Points on a hilly landscape, in no order, each with its height.
A climber steps from a point to the highest of its 2 nearest points, and stops where none of them is higher. Distance is the straight distance between rows; heights are no part of it.
z671: [  5 -15   8 -12  -5  11  13 -21 -12 -10  -5  -6 -19   4  19 -13  21 -29
  32   6  43   4  20   2]  h=840
z274: [-14  13  -4  -1  26  14  -9   1  -4 -15 -25   3  22 -13 -31 -13 -11  15
 -25 -14  10   2   6  -7]  h=492
z628: [ 11   9 -13   0  24  15  -8   8  10 -42 -24   5  17   1 -10  -1 -28 -17
  -8   9   7   6  27 -11]  h=574
z948: [ 11   3  -2  28 -11   5   6  10   8 -18  15  21 -20  16  26   3  -3   0
   1  28  -9   7  -4  -3]  h=462
z554: [ -7 -31  -8 -21  16 -12  -7 -27   8  18 -25  14  -4  21 -15  -6   1  -6
   4  -9  28 -17  21 -14]  h=408
z266: [ -6  17  -2  -2  -3 -17   1   7 -11   1 -11  -2  13   0 -34  18  -7  26
  -8 -23 -18 -22   5 -27]  h=583
z841: [ 27 -23   3 -13 -11   1  -6   5  -1   2   4  21  10   3  -3  -1 -21   4
   5 -26  14 -19  15  16]  h=439
z874: [ 13 -29   2 -18  -1  -3  -1  -9 -11  -4   7  19   3   2  15 -21 -20  -9
  -4  -7  14 -10  17  14]  h=393
z446: [ 20   8  -7   5 -16  21  13   1  13   6  14  -4   3   7 -15  23  -6  -2
  23 -11  -9 -20 -26  -3]  h=284
z102: [ -7 -31 -20  -9   5  15   7  -7  11  25  -6   6   7   5   7 -12 -13  13
  19   4  -3 -13 -26  13]  h=804
z332: [-29   2   6  10  -2   1   7   5   6   6  21  -6 -23 -22  12 -13  -6  -6
 -15   3 -22  -6 -29 -21]  h=470
z311: [  4  -1  31   6 -47  -7   8  28  -9  25  -1  10  -1  -8  16   2  -1   8
   1   0 -10   7 -19  -1]  h=539
z149: [-15  18  -9   0  13  -1  16   1   3   7   1 -32 -15   0   5 -16  23   0
  13   8   0  17 -12  19]  h=93
z306: [ -4   8  -3   1   8  -6   0   6   3 -14  -5  -9 -16 -13   3 -29 -10 -10
 -11  -8   5   2  -1  11]  h=386
z30: [ 14  14  14   6 -13   0 -10   1  -5   6  10  -1  14  -9  -6  16 -11  -3
   3 -16  -2  -6   6  11]  h=440
z211: [ -5 -40  14 -16 -25  16  -7 -34  -5  32   0   8   1  -1   6   4  -9  -8
  16  18   8  -4 -15  11]  h=493
z49: [-22  14  -4   8  16 -32 -17   7 -17  -9  -7  -1  -9   6 -15  15  -6   1
 -21  -3  20  -1  18  -3]  h=392
z385: [-12 -20   8  -4 -25 -10  20  42 -11  14   6  -2   0   0  28 -25   4  -2
   0   1 -18  26 -19  10]  h=479
z921: [  2 -15  29  17 -24   7  -5  39 -11  28  -9   0   9   4  29  -1  32  30
   4  18  -4  21 -15  -4]  h=713
z529: [ -3 -25 -21 -17   2 -12  -6 -17   1  26 -30  15  14  10 -15  10  -7   1
  -3 -34  10 -20  19 -12]  h=475
z572: [  4  15 -28  11   5   3   3   2  -1 -34  20 -15  -9  27   0  14 -16 -22
   7   8   8  -3   5 -11]  h=293
z517: [  8   1 -14   5  10   5  -9 -14  12  17 -10 -12  19  11   2   7  19   4
  24  21   4  19   5  36]  h=51
z925: [  6 -11   8 -11  11  29 -17 -13   1  -6 -22  15  42 -14 -31   9  -6   1
  -9 -21   1  -2  33 -27]  h=510
z966: [ 11  -9  14 -20 -22  16   8 -22  -3  -1  -8  -3 -10  13  14  -9  10 -31
  37   7  12  11   9  11]  h=707
z546: [ 11 -29  -8 -11   1  -6  -9 -19  10  27 -27  11  22  -7  -6  13   8  14
  -2 -39  -8  -9  12   3]  h=538
z369: [-16   0   7   2  -4 -12  15  21   7  11  16 -21 -13   5   8 -22  15  -5
 -20  -1 -32   3 -25 -32]  h=400
z563: [-21 -10  18  16  11 -16  -8  22   0  21   8   1   8 -17  28 -14  22   8
 -25  -3 -18  27  -6  -5]  h=500
z191: [ -2   2  -2 -18   0 -14  15  -5   1  34  -1 -18  -3  15 -16 -10  15  13
  -7  -3 -16  -6 -16  21]  h=330
z723: [-21 -20  19 -23 -16   7  -5 -33 -17  41  -4   2 -12   4  -3  -1   5   2
   7   3  10   3 -17  21]  h=576
z708: [-19  23  -6   2   9 -28   5  -8 -15 -14   3 -14 -26   4  13  -2  20   3
  -3   8  20  19  13   9]  h=278
z975: [-15  -4  11   6  10 -13 -18 -11  -5   6   2  18   1 -23  -1  -3  -7   2
 -28  -3 -18  -7  25   4]  h=316
z736: [-30  26  -1   9  11 -24 -12 -10 -22  -3   0  -1 -25  -8   0   5  21  -3
 -22 -10  23  13  11  16]  h=326
z95: [-12  14   4  -3  -9 -24   0   9  -8 -11   6  -8 -21  -2   3 -17   1   1
 -35 -11  -6  11   4   5]  h=341
z578: [ -7   6   7  -7   1   1  -1 -20  -3 -14 -10  -2 -16   2   5 -10  -3 -28
  12  -5  37  -1  23 -10]  h=681
z637: [ 19  -6  11  -2   3  18 -11 -21  27   3 -19  13   0  -2   0 -14   9  -4
  23  14  18   0  12  15]  h=525
z77: [ -3 -12  -9  -1  38  15  -5  -3  17 -31 -30  13  18   5 -24 -11  -4 -11
  -3  18  21   5  35 -28]  h=699
z468: [  2   5 -16  -6   4  18  23  -1  -1 -37   1 -14 -28  -4  19 -29   6 -12
  12  -9  27  15 -21   3]  h=295
z913: [ -4  -3 -24  -6 -18  30  35 -11 -11 -46   6   8 -33  -3  32  -5  10 -14
  15  -8  34  16 -21   3]  h=255
z509: [ -4 -16  -6  -7 -14  -2  10  25  -3  22  12  -2  10 -11  23 -10  -4   2
  13 -12 -19   9 -29  13]  h=541
z412: [ 29   4   7   9 -32   4  15  18  -2  -1  32  -3   2  24   6  -2  16   6
  -2  23 -25  10 -22  -1]  h=317
z462: [-12   1 -11  13   0 -12   2  38   0  -8  18  -3  15   0   5  20 -22   5
  -5 -16 -17 -12  -3 -45]  h=204
z425: [ -3   3  12  11  10 -13 -25  -5 -20   1  -2  38  10 -16 -13  17   4   5
 -39 -21 -19  -1  17   3]  h=272
z534: [  6  21 -18  29  -4   2  -3  22  21 -18   1   9  -9  -3  15   4 -10  -7
   6   9  -6   2   0  -3]  h=554
z349: [  8   4 -11  12  10 -10   1  12   5  15   7  -1   3   9   5   5   9  23
  11  31  -2   7  -5  32]  h=29
z592: [ -4  -5  10   0  23  -2 -27   5 -13 -18  10  17  10 -19  -6  23 -41  10
 -30  -3   5  -8   8   9]  h=476
z61: [ 22   1 -16  10  21  22   3 -10   8 -21  17  -2   0  25 -10   7  -8 -17
  10   8  24  -5   3   4]  h=342
z182: [ 19  11   7   5  28  20 -14 -22  19  -4  -8  -7   5   1 -24  -7  12  -8
  14  10  33   7  10   2]  h=456
z524: [  6 -14  11  -5   8  -2 -14   0 -11 -15  22  14   5 -13  11  -8 -36 -11
 -23  -9  10  -9  11  12]  h=410
z686: [  9 -16   1  -5  29  13 -19 -16  23  -8 -26  14  35   9 -39   4  -2   2
  -5   2  20   1  36 -27]  h=589
z776: [ -6 -19  -9  -5   6  10   6  -4  -2  16  10   9  -3 -12  19 -17  -8  -6
   6   4 -15  -1 -23  18]  h=644
z722: [ 17  12 -12  11  28  20 -10  -4  14 -17   5  -8  21   1 -23  15  -1  -2
  13  12  13  -5  13   7]  h=395
z465: [ 25 -19   6 -15 -20  -3  -2  -4  12  24 -23  15  16  -5  -7   1  -5   1
  10 -31   1  -9  20  17]  h=485
z336: [ -7   8 -30  14  14   0  -1  26   1 -21  27 -16   2   8   0  17 -25  -9
  -6  -2  -8  -2 -11 -25]  h=244
z394: [ 16   6   7   2   4  32 -11 -10   7 -15  -1   2  14 -13 -22   9 -26 -16
   4 -13 -11 -20   1 -20]  h=399
z768: [-10  12  -8 -13  14   6  -3  -7   5  -4 -19  -8  23   3 -42  20  -5  17
  -8  -5 -22 -24  12 -29]  h=720
z589: [-14  12  -5  -1  11   4 -12  10  -1 -19  -5   0   7 -28 -13 -21 -22   9
 -25 -15   2   3  -2   1]  h=437
z24: [ 13 -11  26  21 -16 -11 -10  36  -2   7  13  16   3  -9  31 -11  15  34
 -12  11   2  18 -15  -5]  h=627
z732: [-10   6   2  -1  13  -5 -12  -3 -27  -9  -1  20  32 -12 -24  24  -9  19
 -32 -22 -16  -4  18  -4]  h=235
z505: [-24  19   1  -2  25  15 -12  -8  -4  -2 -19  -6   8  -9 -34   0 -13   6
 -10  -3   0  -8  10 -27]  h=573
z238: [ 27  25   5  -1  -9   3 -10  -1   0  -9  -2 -12  15  -8 -12  -5  -3 -14
  -3 -15  -4   3  20   7]  h=436
z632: [-22  11   1  14 -12 -32 -13  12 -11   6   5  -2 -17   5   7  13  -4  -9
  -5  -3  11   4  12 -14]  h=461
z801: [-14   8   7   9  14 -28  -7   4  -4  -7   2   6 -11  -4  11  -9  14   5
 -27  14 -13   6  16  -6]  h=378
z256: [  9   7  16   8 -28 -13  -3  16  -6  20  -3   7  14  -7  15  12   2   4
  12 -11  -8  19   3  17]  h=488
z87: [ -1 -13   0   8 -18  -5   9   6  -1  21 -10   3  -7  13  11   8  10  13
  21  37  -7  10  -9  25]  h=8
z896: [ 25   8  -4  25  -8   9   1   8   9  -6  29   6   6  15   8  17   5  -7
  12  23 -28  -4 -11   0]  h=380
z107: [ -1   8   0 -11   7  14  27 -31  -3 -39  15   1 -36 -13  24   2  24  -8
   7  20  11 -10 -18  -3]  h=174
z358: [ 19  -9   1  -5   7  29 -13 -14  13   1  -9  -3  30 -10 -24   6  -9  -7
  13 -19   3 -15  23 -21]  h=454
z392: [-23  17  -4   1 -16  -8  -3  -2  -9   0  -1 -17 -25  -1   8   5 -11 -31
  15  -3  17  -6   7 -21]  h=552
z276: [ -7  27  -6  24   8 -13 -19  23  11 -30   5   1  -2  -6   5  22 -23   3
  -9  18   3   7   5 -11]  h=679
z683: [ -8  -2  38  -2 -47   5   3   5 -22  30   7   1  -3   3  11   6  -1 -11
  11   5  -3  13 -16   3]  h=595
z296: [  8  -7  -5 -22 -16 -17  15  -3  -6  26 -12  -5   9   8 -20  13   7  28
   6 -34 -12 -23  -3  -1]  h=438
z277: [ 26  14 -23  14 -17  38  13   6   5   7  17 -14   5  14   0  13  -2  -2
  28  -2   3   4 -29  15]  h=243
z106: [  1  -1 -12  -5 -15  35  34 -26 -19 -46  14   9 -22 -11  31   1  28  -8
  13  20  20   6 -21   7]  h=219
z255: [  2  -3   3  -8 -12 -24   8   3   2  37  -9  -1   8   7 -16  19  28  21
 -10 -24 -23  -4  -6  10]  h=385
z481: [  2 -28 -11 -16  13   5   0 -20  30  23 -19  -3  11  -2 -19  -9   0  11
   9 -13  -2 -12 -18  -2]  h=643
z836: [ 20   8  -5   4  -9  22   7  -5  14 -14   7   5   2  -9 -28  20 -21   2
   7 -12 -18 -35 -10 -23]  h=343
z642: [-10   0   0 -15  -3 -22  25   8 -18  20   8 -13 -14  18   5 -19  17  12
 -10  11 -12   4 -14  23]  h=376
z237: [-15   0  27 -12 -25  -3  -1 -12 -17  31  12  -5 -13   6  -2  -4   8 -15
  -2   2  -6   0 -14  12]  h=680
z32: [  8   0 -11   1  11 -20   2   2  -6 -33  26   2 -11  15  32   4 -13  -5
   3  24   5   5  14  13]  h=181
z233: [-14  -7   1  -1 -17 -25  14  28 -14  15  10  -7 -18  14  20 -25  12  21
  -8   8  -3  18 -18   7]  h=427
z361: [ 10   7  -1 -16 -10  -9   8   3  -7  14 -17 -13   5   7 -30  -2  -3   0
  -1 -31  -7 -18   2 -10]  h=495
z690: [ 19  -5   5  -4  -8  16  10 -15  14  -1 -10   7 -15   5   2 -16   0 -17
  15  12   0  -6  -2  15]  h=601
z422: [ -4   6   9  13  24 -13 -16  15   0 -25   6   6   8 -10  -5  32 -28  10
 -22  22   0   2   8  -4]  h=564
z972: [  6   7  -3  -3  24   0  -2  -7  17  -1   1  -2  12   0 -20  21 -10  16
  -1  12 -33 -26   1 -12]  h=551
z586: [ -4  -4  17  24   8 -22 -20  33   3  11  17  11   6 -10  27   1  13  25
 -28  12   1  18  -2  -7]  h=560
z772: [-10   7  -9   4   0 -35  12  -1 -14 -22  12  -8 -25  20  25   7  18  -2
  10  25  13   8  18  -1]  h=231
z398: [  2 -19 -14 -12   1  -5  -5 -24  29  39 -36  -9  13  15  -6   2  11  22
  20  -6   5  -7  -9   3]  h=556
z441: [-22  -1  19   8  -2 -12   0  26   5  27   5 -10   1  -7  21 -13  33  -1
 -18 -10 -23  14 -22 -25]  h=453
z458: [ -4  -9  -6 -14   4  -4  21 -11   3 -26 -11  -7 -17  -8  30 -34   4 -11
   3  -8   9   7   6   6]  h=339
z603: [ 15  21  -3   6   0   9  -9   0  -1 -48  -4 -11   6  -4 -12  -8 -17 -13
 -12  -3   3   1  31  -3]  h=494
z156: [ -4   9 -13  -3  16   5  21 -15   2 -20  10 -14 -22   4   9 -12  15 -11
  10  21  -6  -4 -13   5]  h=128
z257: [-18  12  15  -6  -6  -3   1  -4  -7  19  12  -8 -12 -12  -6  -4  -8  -9
  -1  -6  -3 -13 -21  -4]  h=577
z225: [ -3   7  -5  -6  -1  13  13  -5  -6  14 -12 -22  -5   9   3  -7  28  -1
  29  23   8  30  -8  39]  h=70
z380: [ 11  20  -6  10  12  10  -4 -12  29   8   2  -7  -4  -1 -20   9  11   2
  11  21 -32 -14 -13  -7]  h=432

For each start below, name the point where the climber stops.
z349 => z768
z642 => z102
z87 => z768
z61 => z671
z708 => z671
z446 => z77
z468 => z768
z95 => z768

Call two points neighbours if one is among the 2 nearest of the other. Go from one point of each pair to the other, from neighbour to neighbour, staying as high as possible. Name the lowest point that can't be avoided.
z671 / z237 => z462
z77 / z237 => z238
z102 / z276 => z874
z921 / z237 => z311
z801 / z768 => z95
